Each row is a point on a tangle of strands that fork, close into loops and nearly touch. The rows are in no order.
Points whose rows are less than 66.6 apart are linked; no others are. Some points are linked to none.
(646): -50; -13; -31; -14; -3; 38; 0; 47; -31; -29; -25; -31; -25; 33; 3; 22; -19; 16; -50; 8; 33; -17
(1438): 8; -11; 30; 21; -1; -14; -1; -8; 38; -8; -12; 31; 0; -30; 61; -11; 34; -63; 3; 31; -19; -33
(1219): -2; -55; -1; -8; 6; -8; -11; 11; -23; -23; -5; -43; -37; 46; -15; 12; -6; -18; 19; 23; -28; -5
(641): 6; 19; -4; 30; 9; 22; -11; -4; -22; 17; -29; 8; 44; -12; -33; -12; 18; 20; -9; 1; -20; -4
(506): -17; -5; -4; -42; 27; 14; 0; 36; 25; -24; 27; -25; -22; 16; -7; 6; -18; 23; -1; -25; -13; 20
(620): 25; -15; -14; -8; -6; -42; 27; -9; -5; 1; 10; -31; -30; 59; -41; 45; -15; 6; 19; 9; 3; 8
(365): -9; 10; -27; -15; -19; 4; 9; -20; -32; -18; -11; 8; 13; 32; -7; -10; -5; 44; 2; -1; 31; 11
(535): 50; 22; -10; 0; -32; -45; 42; -40; -2; 21; -7; -4; -18; 14; -30; 43; -22; 11; 8; -6; 37; 3
(411): 33; 2; -16; 6; -4; -32; 20; -16; -10; 28; -8; -17; 7; 15; -35; 41; 7; 11; 8; -4; 0; -3
(205): -26; 36; -4; 18; 10; 33; -3; 11; 16; -16; 9; 18; 36; -3; -35; -42; -8; 33; -37; -17; -9; 1
(366): 11; -19; 0; -2; -4; -37; 17; -17; 19; 3; 26; -15; -29; 17; 10; 29; -1; -19; 18; 10; 4; 23
(914): 33; 5; 10; -23; 13; 45; 30; 34; -4; -24; -16; 10; 28; -26; 33; 11; 35; 31; 17; 22; -20; -8
(326): -7; -34; 15; -13; -17; 15; -35; 27; -16; -45; 25; -7; -9; 51; -9; -42; -24; 28; 33; 35; -6; -21
(467): -21; 10; 15; 30; 17; 2; -19; -2; 17; -1; 17; -5; 4; 0; -24; -30; -6; -8; -24; -8; -27; 14
(887): 8; 3; -18; 14; 7; 22; -1; 8; -51; 53; -50; -2; 25; 25; -44; 37; 27; 15; 1; -10; 9; -7
(1815): -11; -29; 0; -26; -1; 28; -21; 40; -12; -47; 7; -16; -17; 42; -5; -17; -18; 29; 18; 20; -6; -10
(1431): -43; 2; -27; -13; 4; 47; 7; 56; -53; -16; -46; -24; -14; 36; -6; 47; -4; 14; -54; 11; 37; -8
(717): 8; -9; 8; -49; 26; 16; 1; 43; 28; -19; 41; -20; -15; 8; 27; 10; -8; 17; 15; -10; -7; 17
(865): -7; 18; 13; -1; -7; 51; -2; 12; -2; -35; -12; 25; 26; -38; -7; -53; 2; 31; -2; 7; -20; -18
(1468): 25; 17; 7; 56; 13; -38; 7; -4; 47; 26; 41; 13; 26; -5; -20; 2; 5; -24; 0; 21; -24; -6
(256): -42; 18; 11; 9; -30; -10; -10; -41; 5; -6; 10; 31; -4; -22; 17; -56; -18; -18; -9; -17; 25; 23
(1392): 11; -15; 4; 3; -8; -11; -12; -20; -28; 28; -41; -10; -15; -39; 35; 23; 23; -35; 5; -2; -8; -16
(355): 36; -17; 19; 37; -17; -31; 14; -12; 37; -2; -3; 13; -11; -17; 16; 15; 5; -46; 24; 52; -6; -48
(587): 2; -17; -31; -15; -3; -35; 12; -15; -24; -9; 11; -31; -25; 81; -29; 36; -9; 12; 5; -1; 17; 11
(806): 35; 6; -18; 17; -23; 6; 17; -8; -43; 22; -50; 4; 19; 38; -69; 34; -5; 18; 2; 32; 13; -31
(1192): -5; -7; 15; -16; -29; -25; 12; -29; 21; 2; -1; 38; -7; -31; 75; -17; 15; -45; 17; 22; 42; 2
(1243): -33; -15; 17; 40; 11; -5; -26; 4; 15; -14; 20; -15; -3; 21; -29; -39; -11; -20; -14; 12; -35; 5
(1827): -45; -11; -2; -14; -3; 11; -19; 22; 17; -34; 21; 1; -22; 22; -10; -28; -34; 9; -25; -20; 8; 5
(1813): 17; 16; 7; 52; -7; -34; 2; -21; 28; 13; 25; 6; 21; -6; -30; -13; -8; -13; 7; 22; -21; -4
(296): -11; 28; -1; -43; 10; 4; 13; 8; 31; -10; 44; 15; 3; -7; 20; -16; -20; 22; -8; -35; 25; 35
(1840): 0; -16; 6; 11; 2; 16; -33; -3; -42; 23; -49; -9; -9; -40; 19; 9; 28; -28; 0; -10; -21; -15
(1319): 19; -3; 3; 25; -10; -35; 8; -25; 8; 12; 8; -1; 0; -20; 14; 12; 8; -25; 12; 18; -9; -6
(1471): -22; 6; 5; 24; 31; 8; -44; 9; -5; 55; -18; 1; 5; -26; -10; 4; 7; -26; -13; -40; -15; 3
(759): -16; 1; -6; -72; -4; 38; 8; 29; 9; -23; 0; 6; -23; -34; 25; 8; -12; 25; -12; -28; 9; 2
(876): -9; -13; 21; -32; -26; -6; 1; -3; 21; -7; 18; 24; -25; -20; 80; -24; 4; -37; 26; 18; 32; 8
(1708): 13; 30; 13; 40; -13; -21; 7; -29; 17; 2; 25; 26; 38; -22; -8; -40; 4; -5; 9; 11; -11; -10
(374): 26; 28; 0; 27; 6; 14; 1; -5; -8; 15; -9; 13; 42; -27; -13; -9; 20; 18; 2; 14; -19; -20
(680): 31; -6; 8; -12; -2; 8; 8; 6; 3; -22; 9; 2; 11; -21; 33; -12; 21; 3; 34; 24; -13; -19
(194): -26; 30; -4; 8; -19; -8; -11; -50; -8; 18; -3; 27; 19; -33; 11; -34; -9; -4; -22; -27; 24; 26
(824): -32; -6; 0; -57; -4; 27; -1; 33; 23; -20; 16; 7; -25; -27; 12; -10; -21; 6; -20; -30; -5; 4
(140): 29; 31; 12; 24; 26; 24; 7; 18; 16; -4; 5; 10; 46; -29; 3; -20; 30; 19; 2; 12; -40; -19
(1144): 15; -45; 9; 23; 8; -18; -15; 9; -9; 5; -6; -37; -37; 8; -7; 24; 10; -44; 16; 29; -48; -13
(172): 9; 1; -10; -13; 7; -40; 21; -13; 26; 7; 52; -9; -9; 28; 6; 25; -4; 4; 17; -16; 13; 38
(247): 16; 7; 17; 10; 8; 17; 1; 24; 11; -35; 31; 0; 23; 5; -14; -47; 3; 26; 28; 24; -39; -9
(361): 1; 26; 29; 8; 28; 15; 8; 17; 42; -12; 18; 26; 29; -36; 43; -35; 22; -23; -15; 2; -18; -18
(354): 31; -3; -12; 42; -1; -30; -3; -1; -12; 73; -28; -5; -9; 0; -50; 44; -3; -24; 22; -20; 14; -23
(1283): -27; 6; 0; -18; -12; -28; 16; -25; 40; 17; 40; 13; -15; 3; 35; -7; -1; -23; 12; 2; 39; 52
(1295): -27; 18; -2; 18; 8; -4; -12; 3; 23; -30; 45; 6; 18; 32; -29; -49; -24; 27; -4; -8; -6; 22
(1693): -27; -7; -17; 26; 14; -27; -26; -20; -4; 32; 0; -15; -10; 32; -28; 16; -8; -17; -25; -26; 7; 30
(772): 57; 0; -3; -1; 7; -35; 45; 7; 34; -4; 35; -4; 2; 23; -1; 41; -4; 9; 24; 25; 8; -18
(94): 23; -9; 2; -49; -13; 30; 22; 0; -31; -18; -22; 9; -5; -33; 56; 9; 27; 16; 29; 7; 10; -8
(462): -5; -8; -20; 18; 10; 17; -21; 6; -52; 62; -57; 3; 14; 2; -36; 26; 29; -2; 15; -30; 18; -13
(1488): -19; -3; -10; 34; 34; 5; -41; 13; -16; 50; -21; -10; 12; 4; -34; 3; 9; -14; -11; -31; -13; 4
(966): -31; -28; 25; -19; 6; 8; -14; 21; 34; -21; 12; -11; -49; -25; 40; -11; -6; -41; 2; 4; -21; 18
(305): 23; -3; 10; -39; 9; 46; 28; 23; -18; -21; -22; 1; 5; -43; 46; 16; 41; 18; 15; 10; -6; -9
(1189): -20; 10; 17; 9; 12; -12; 3; -1; 44; 1; 35; 6; -2; -12; 22; -19; 0; -30; -8; 4; -1; 28
(1363): 14; -9; -1; -9; 36; 11; 5; 34; 6; -25; 28; -27; 9; 24; -24; 1; 3; 28; 16; 13; -36; 9
(949): -32; -5; -20; -54; -8; 17; 1; -5; -23; -14; -17; -7; -32; 8; 14; 10; -14; 17; -29; -40; 34; 21
(994): -14; -12; -19; 15; 25; 35; -15; 33; -42; -3; -36; -30; 14; 44; -35; 15; 4; 9; -27; 22; 1; -15
(21): -32; -11; -21; -1; 3; 47; -13; 30; -63; 9; -63; -20; -5; 25; -3; 32; 4; 3; -43; 2; 24; -10
(1781): -30; 7; -3; 30; -12; 3; -21; -18; -14; -20; 1; 10; 17; 15; -23; -52; -17; 13; -14; 6; 1; -9
(332): 0; 1; -5; -36; 31; 32; 11; 25; -3; -6; -13; -22; -1; -9; 0; 30; 10; 24; -19; -21; -13; 19
(162): 50; -14; 5; 30; 9; -43; 19; -6; 11; 42; -12; -20; -20; -2; -7; 70; -2; -30; 12; 8; 3; -23
(363): -1; -15; -3; 22; 11; 2; -29; -2; -32; 25; -29; -15; 10; 8; -27; 5; 4; -6; -10; -7; -18; -7
(1197): 1; 32; 1; -14; -16; 42; 18; -6; -19; -17; -21; 29; 36; -42; 12; -21; 14; 38; 2; -4; 9; 7
(871): 30; -17; 13; 31; -4; -31; 6; -7; 17; 4; 3; -11; -14; -18; 3; 20; 8; -39; 19; 36; -23; -25
(1847): -10; 6; -5; -33; 16; 48; 19; 31; -23; -10; -31; -3; 5; 0; -15; 32; 6; 37; -25; -14; -4; 19
(39): 32; 12; -9; 13; -13; 13; 15; -5; -36; 38; -47; 8; 31; -23; -13; 31; 28; 14; 11; 13; -5; -21
(1320): -12; -21; -5; 2; 4; 14; -25; -7; -33; -3; -30; -20; -8; 6; -7; -4; 1; -7; -16; -3; -11; -2
(614): -20; 18; -22; 8; 2; 22; -8; 0; -37; 5; -34; 4; 28; 20; -28; 9; 3; 34; -34; -6; 19; 8
(1036): -10; 6; -2; -76; -7; 24; 4; 13; 8; -9; 12; 12; -14; -33; 46; -4; -16; 21; 1; -28; 33; 20
(797): -27; 21; -27; -2; -11; 19; -2; -3; -18; -34; -7; 15; 23; 35; -11; -21; -14; 52; -26; -3; 40; 6
(1694): -51; -20; -10; -19; -5; 0; -18; 3; 0; -26; 10; -12; -28; 32; 4; -11; -34; 4; -28; -19; 30; 18
(229): -5; 34; 8; -29; 21; 3; 20; 2; 32; 3; 14; 28; 29; -47; 59; -21; 8; -10; -28; -19; 22; 6
(512): 39; -13; 5; -23; -31; -31; 31; -31; 5; -4; -20; 24; -9; -23; 62; 19; 15; -22; 26; 14; 33; -36
(1760): -6; 6; -17; -24; 28; 5; 9; 13; 11; -20; 31; -22; -2; 41; -17; 16; -10; 37; -11; -26; 3; 33
(827): -28; 16; 27; 39; 13; -3; -9; 0; 37; 3; 37; 1; -6; -11; -5; -39; 3; -39; -10; 0; -31; 22
(1678): 2; -9; -11; 43; 8; -38; -16; -10; -5; 78; -16; -3; -5; 7; -43; 39; 0; -26; 16; -28; 17; 2
(656): 18; 3; 7; 48; 31; -40; 4; 0; 49; 38; 30; -6; 11; 9; -5; 34; 14; -36; -1; 13; -20; 3
(589): -11; 1; 20; -40; 19; -1; 10; 19; 49; -6; 28; 22; -10; -16; 71; -12; 3; -28; -2; -7; 28; 14
(781): -21; -25; 27; 26; 6; -3; -22; 12; 30; -26; 42; -14; -22; 29; -17; -35; -10; -16; 17; 21; -38; 14
(1799): 33; -21; 13; -15; -28; -1; 1; 3; -12; -27; 9; 11; 2; -7; 20; -20; 3; 15; 54; 35; -13; -24
(100): -1; 2; 17; 13; 14; 23; -28; 9; -14; 4; -29; -5; 2; -52; 14; -15; 19; -24; -5; -2; -35; -17
(1647): 17; -26; 22; 26; 32; -6; -11; 17; 9; -1; -6; -28; -15; -14; 11; 14; 25; -44; 12; 22; -59; -22
(711): 2; 16; -5; -48; -3; -11; 8; 3; 22; -5; 47; 8; -2; 15; 29; -4; -16; 31; 17; -23; 33; 41
(777): 38; 4; -11; 6; -9; -9; 17; -15; -21; 28; -24; 0; 11; -18; -4; 31; 15; 6; 5; 2; -2; -14
(1218): 9; 14; 25; 25; -24; -14; 0; -18; 18; -19; 33; 30; 21; -20; 14; -53; 3; -10; 28; 24; -11; -17
(1818): -21; 11; -10; 27; -13; -37; -4; -36; 18; 3; 37; 7; 3; 36; -29; -22; -22; 0; -3; -2; 8; 36
(106): -1; 2; -22; 32; 8; -31; -17; -21; -18; 61; -6; -8; 3; 25; -30; 33; -2; -5; -5; -35; 5; 18
(439): -34; 9; 10; 20; 5; -14; -8; -15; 32; -11; 51; 8; -1; 22; -13; -40; -20; 0; 1; -6; -5; 38
(1031): -5; 17; -24; 22; -5; -5; -10; -31; -27; 13; -13; 13; 30; 20; -33; -5; -3; 23; -19; -8; 13; 2
(960): 11; -8; 18; 26; 29; 10; -24; 13; 3; 5; -20; -15; -3; -39; 25; -5; 32; -37; 1; 13; -51; -28
(1203): -6; 14; 11; 9; 2; -31; 19; -25; 47; 13; 36; 18; 8; -7; 29; -18; 7; -29; 3; 9; 25; 31
(260): -20; -7; 5; 37; -17; -26; -19; -31; 1; 15; 4; -2; -8; 2; -13; -18; -4; -27; -5; 8; -11; 15
(524): -33; 24; -5; 20; 15; 17; -40; -2; -10; 52; -27; 15; 9; -38; -9; -6; 1; -9; -26; -51; 3; 6
(514): -26; -2; 2; -25; -16; -19; 4; -24; 11; 4; 25; 8; -25; -3; 29; -17; -11; -21; 2; -13; 30; 45
(475): 5; 19; -16; -23; 2; 13; 12; -13; -23; 3; -16; 0; 18; -5; 3; 15; 13; 33; -11; -24; 13; 26
(1616): -15; 30; -7; 3; 12; 16; -4; 8; 15; -23; 26; 13; 33; 22; -36; -36; -16; 47; -18; -14; -8; 13
(1118): -42; -30; 16; -14; 9; 7; -23; 8; 12; -13; -6; -21; -47; -26; 16; -5; -8; -39; -19; -17; -16; 20
(955): -1; -14; 22; -15; -5; -8; 2; 0; 14; -18; 13; 8; -15; -25; 63; -13; 13; -34; 23; 13; 0; -3
(253): -22; -5; -11; -40; 4; -1; 2; -10; -10; -10; 2; -17; -31; 7; 17; 12; -9; 4; -16; -36; 20; 38
(1589): 50; -15; 12; 34; 12; -35; 17; 1; 31; 22; -4; -5; -11; -3; 3; 55; 8; -37; 5; 27; -9; -39
(201): 63; -10; -1; -7; 6; -29; 47; -3; 21; 4; 5; -16; -12; 16; 10; 68; 5; 1; 17; 19; 16; -26
(519): 51; 12; -6; 7; -38; -14; 29; -26; -33; 33; -51; -9; -7; -1; -39; 52; -4; 8; 11; 7; 18; -25
(271): 9; -4; 16; -43; 18; 6; 1; 31; 38; -13; 34; -1; -10; -2; 55; 2; 4; -3; 15; -5; 7; 11
(490): 29; -6; 6; 3; 18; 3; 7; 23; 20; -25; 37; -9; 16; 18; -16; -17; 1; 26; 37; 28; -33; -6
(801): 11; 16; 12; -14; -21; 46; 10; 6; -20; -35; -16; 32; 31; -29; 10; -38; 8; 39; 23; 22; -8; -7
(441): -19; -11; 13; -12; 28; 27; -14; 46; 31; -39; 31; -17; -11; 14; -28; -27; -17; 17; -3; 1; -42; -5
(599): 40; -7; -9; -9; -1; -29; 24; 3; 18; -9; 39; -8; -1; 26; -6; 17; -2; 19; 39; 18; -2; 0
(324): 24; 1; -10; -1; -3; -12; 2; -13; -32; 56; -35; -6; -1; -18; 3; 47; 22; -9; 2; -20; 9; -5
(776): -29; -26; 6; -6; 10; 9; -21; 1; -14; -8; -19; -25; -32; -5; 2; -2; -4; -17; -24; -16; -12; 8
(1713): -40; -12; -7; -14; 10; 29; -16; 40; 26; -41; 24; -6; -15; 18; -25; -34; -34; 14; -31; -7; -18; -16
(1489): -17; -28; 27; -31; 6; 11; -6; 20; 18; -24; 8; -2; -32; -34; 62; -14; 9; -37; 13; 8; -4; 1
(813): 14; 7; 20; 31; -14; 2; -3; 0; 13; -28; 27; 18; 25; -4; -9; -59; 4; 5; 29; 23; -38; -22
(1416): -18; -26; -7; -1; 17; 19; -17; 27; -10; -36; 2; -31; -16; 36; -23; -10; -13; 6; -11; 10; -16; -6
(931): -25; 29; -23; 40; -6; 10; -28; -21; -24; 37; -28; 20; 44; 5; -28; -17; -1; 18; -26; -27; 25; -3
(1800): -1; 38; -3; -37; 23; 16; 22; 11; 34; 0; 26; 15; 24; -27; 34; -7; -2; 16; -18; -29; 22; 20
(1777): 14; 7; -20; 12; -15; 14; 11; 9; -62; 41; -59; 1; 21; 42; -59; 52; 16; 16; -1; 19; 18; -17
(654): 53; -4; -2; 5; 7; -41; 40; -1; 11; 26; 1; -31; -24; 16; -13; 73; -1; -11; 5; 7; 5; -11
(1125): -25; -10; -9; 3; 21; 31; -21; 32; -13; -22; -19; -28; 5; 25; -31; -4; -11; 9; -32; 7; -14; -12
(663): -19; 24; 10; 43; -18; 5; -27; -29; -13; -2; -7; 22; 32; -19; -16; -62; -4; -4; -16; -2; -9; -13
(866): -21; 1; -21; 32; 6; -24; -11; -18; -2; 7; 21; -8; 6; 51; -36; -3; -11; 4; -24; -5; 4; 27
(951): -25; 7; -26; 35; 2; 14; -16; 4; -22; -21; -5; -2; 33; 36; -31; -30; -16; 25; -27; 18; 9; -11
(382): -26; 10; 15; -33; -6; 21; -3; 14; 29; -15; 14; 15; -11; -41; 26; -33; -16; -12; -13; -21; -1; 4
(74): 28; -19; -5; -10; -7; -38; 16; -3; 11; -5; 36; -24; -27; 53; -23; 25; -15; 7; 41; 24; -5; 4
(701): -27; 18; -34; 17; -7; 16; -6; 7; -35; -19; -16; -2; 23; 44; -17; -5; -9; 34; -40; 12; 41; 1
(1453): 43; 6; 6; -11; 13; 16; 29; 19; 11; -25; 6; 13; 31; -21; 33; 5; 31; 17; 25; 31; -16; -28
(329): -38; 3; 3; -25; -3; 34; -16; 42; 37; -33; 22; 14; -5; -13; -24; -39; -23; 16; -31; -16; -29; -22
(1309): -26; 27; -6; -7; 12; 17; -21; -11; -3; 30; -21; 11; 9; -43; -1; -5; -7; 3; -43; -49; 8; 18
(1168): -28; 17; 9; -16; -4; 55; -1; 35; 18; -31; -1; 20; 11; -33; -24; -38; -10; 32; -21; -7; -31; -22
(544): -9; -48; 0; -7; -25; -21; -13; -28; -35; -8; -18; -22; -46; 17; 10; 17; -2; -29; 17; 10; -5; 6
(1814): 6; 17; 12; -16; 25; 10; 12; 3; 31; -10; 11; 23; 17; -36; 50; -14; 18; -15; -7; -4; 0; -8
(73): 10; -6; -17; 2; 11; 10; -6; 7; -45; 69; -48; -10; 7; -14; -10; 53; 35; -5; 10; -39; 11; 1
(1171): -19; -11; -22; 19; 13; 44; -23; 33; -66; 22; -59; -16; 19; 34; -22; 30; 12; -3; -24; 15; 15; -14
(197): 7; 28; -3; -17; 5; 21; 20; -10; -8; -7; -9; 12; 28; -28; 23; -3; 14; 29; -7; -16; 12; 11
(847): -12; -9; 2; -24; -15; 14; -5; -14; -13; -26; -6; 6; -8; -18; 14; -33; -8; 9; 6; -4; 4; 4
(174): -16; 25; 1; 20; 14; 30; -15; 9; -9; -1; -11; 11; 36; -13; -35; -33; -2; 27; -29; -7; -22; -4
(1734): -26; 10; 25; -33; 9; 8; 3; 23; 48; -4; 17; 21; -16; -52; 55; -27; 2; -40; -22; -12; 8; 4
(591): -18; 28; 0; -4; 4; 3; -6; -23; 4; 13; -1; 17; 13; -33; 15; -16; -5; -5; -27; -32; 7; 29
(1317): 54; 22; -8; -7; -36; -28; 50; -37; -24; 23; -30; -7; -15; 7; -14; 56; -13; 18; 12; -2; 41; -15
(456): -18; 15; -15; -4; 10; 48; 7; 24; -36; -2; -45; 11; 26; 14; -23; 25; 2; 39; -38; -2; 13; 15
(1641): 13; 29; 28; 32; 21; 10; -2; 13; 30; -5; 21; 10; 36; -33; 8; -39; 19; -8; -6; 10; -40; -22
(163): 27; -10; 31; 37; -16; -27; 4; -11; 36; -5; -16; 25; -3; -24; 36; -1; 26; -61; 17; 48; -21; -56
(262): -14; -28; 4; -1; 5; -25; -2; -5; 18; -11; 32; -21; -31; 23; 1; 6; -6; -13; 17; 8; -15; 35
(1174): 47; -7; -1; -8; -29; -9; 21; -8; -12; -20; 7; 6; 4; 4; -4; -8; -4; 25; 52; 36; -1; -26
(1623): -16; 7; -2; -70; -27; 19; -11; 9; -9; -18; 11; 17; -14; -5; 29; -20; -27; 36; 13; -29; 40; 18
(1245): -10; 14; -9; -45; -23; 10; 0; -16; -18; -24; -3; 17; 2; 15; 15; -19; -11; 40; 5; -17; 39; 21
(406): -2; -44; 4; -2; -1; -13; -10; 1; -20; -6; -5; -34; -41; 9; 6; 17; 3; -29; 13; 14; -27; 0
(860): -45; -23; -30; -50; -5; 35; -4; 40; -23; -37; -22; -19; -38; 30; 4; 23; -19; 21; -41; -14; 35; -7
(1334): -9; -19; 28; -16; -23; 5; -43; 23; 13; -30; 43; 7; -12; 30; 3; -49; -31; 20; 36; 22; -12; 1
(1481): -45; -1; -2; -25; -6; -9; -7; -18; 9; -10; 23; 2; -27; 10; 10; -14; -24; -2; -16; -27; 29; 46
(369): -2; 9; -14; -23; 8; -8; 12; -24; -12; 10; 4; -11; -7; 5; 12; 26; 9; 15; -13; -35; 15; 32
(135): 56; 6; 1; 13; -35; -17; 31; -20; -2; -13; -1; 17; 16; -12; -24; -9; -12; 21; 39; 32; 3; -39
(1390): -42; -17; -22; -58; -6; 34; -1; 21; -21; -23; -33; -11; -34; 2; 7; 28; -14; 23; -38; -39; 16; 10
(513): 13; -1; -12; -6; 29; -15; 12; 6; 13; -11; 31; -26; 5; 45; -23; 13; 0; 24; 8; -5; -20; 25
(1636): 28; 14; 5; 30; -39; -39; 17; -46; 6; 7; -2; 25; 7; -18; -17; -15; -22; -9; 17; 21; 13; -17
(763): 35; 8; 10; 39; -35; -22; 11; -29; -1; -8; -1; 16; 11; -14; -28; -25; -15; 3; 24; 37; -13; -33
(705): 32; -22; -1; 7; -30; -19; 1; -28; -43; 25; -55; -14; -24; -25; 6; 35; 12; -32; 12; 8; -5; -27
(842): -13; -15; 23; -8; 9; 10; -21; 28; 26; -34; 47; -10; -14; 24; -13; -37; -18; 7; 20; 9; -25; 8
(1806): 9; -10; -2; 29; -5; -21; -12; -22; -11; 23; -9; -6; -5; -2; -21; 6; 7; -22; 2; 5; -19; -5
(283): 6; -30; -9; -6; -30; -19; -4; -34; -47; 12; -38; -16; -35; 11; 0; 21; 3; -20; 8; 4; 3; -16
(1152): 26; 12; -17; 38; -10; -15; -2; -11; -30; 76; -37; 10; 19; -19; -39; 26; 9; -4; 20; -24; 17; -23
(1495): 40; 12; -11; 29; -38; -13; 9; -20; -39; 41; -59; 5; 5; 16; -68; 37; -15; 6; 9; 5; 28; -32
(1595): 15; -9; 16; -17; -20; -31; 21; -25; 25; -2; -12; 43; -4; -20; 66; 2; 20; -44; 14; 26; 32; -27
(448): -1; 6; -3; -29; 9; -22; -2; 7; 29; -9; 64; -6; -10; 42; 4; 3; -15; 22; 26; -13; 12; 45
(1022): 22; 3; -14; 19; -21; -47; 19; -41; 1; 28; 4; -6; -11; 15; -33; 37; -17; 0; 4; -12; 20; 11
(795): 8; 4; 1; -21; 38; 11; 13; 18; 17; -4; 13; -15; 3; -19; 24; 16; 18; 5; -15; -17; -13; 15
(794): -9; -42; 1; -10; 3; -13; -10; 7; 0; -28; 25; -31; -35; 55; -12; 6; -15; 0; 20; 6; -9; 17
(1778): 26; 5; -1; 4; -25; -33; 28; -35; 6; 5; 13; 17; -2; -10; 12; 6; -9; -8; 24; 14; 16; -7
(195): 36; -17; -1; -32; -27; -6; 21; -12; -19; -9; -14; 7; -13; -24; 62; 17; 23; -5; 28; 9; 16; -19
(97): 2; -5; 22; 15; 2; -16; 4; -8; 32; -5; 12; 15; -1; -25; 49; -17; 19; -45; 9; 24; -5; -11
(5): 9; 6; 5; 8; 40; -10; 0; 5; 20; 17; 14; -15; 4; -15; 13; 27; 16; -16; -15; -15; -22; 13
(1820): -38; -5; 6; 25; -32; -20; -19; -44; 7; -6; 7; 14; -9; 0; -4; -37; -13; -24; -1; 4; 7; 21
(179): -32; 31; -3; 40; -10; 11; -28; -27; -17; 15; -20; 24; 38; -16; -19; -43; -7; 11; -34; -23; 9; -3
(1630): 22; -5; 0; 17; 28; -30; 18; 3; 32; 22; 22; -11; 6; 2; 12; 39; 15; -22; -6; 6; -15; 4
(642): 30; 12; -11; 37; -3; 7; -4; -1; -32; 59; -47; 11; 33; -19; -44; 21; 23; 3; 19; -1; -6; -32

A fork is a point with three links, a tip a point with one. Leave the first point through the second and follow the links. Name the first fork or tip that comes.
(1317), (519) -> (777)
(1125), (994) -> (253)
(589), (271) -> (614)
(135), (1174) -> (955)

A piece is two or more points that can be reached from each other along the links. Count, over all rows, the pieces, the separate loops (a circle has one, a figure eight two, a Y none), the forks (points with three links) and the tips (points with one).
pieces -> 4
loops -> 10
forks -> 13
tips -> 1

Name the points in between on the shortest way along the links from the first point to the second, in order.
(1192), (1320) -> (876), (955), (1489), (966), (1118), (776)
(795), (365) -> (332), (1847), (456), (614), (701), (797)
(361), (1295) -> (1641), (140), (374), (641), (174), (205), (1616)
(1678), (1616) -> (106), (1693), (866), (1818), (439), (1295)
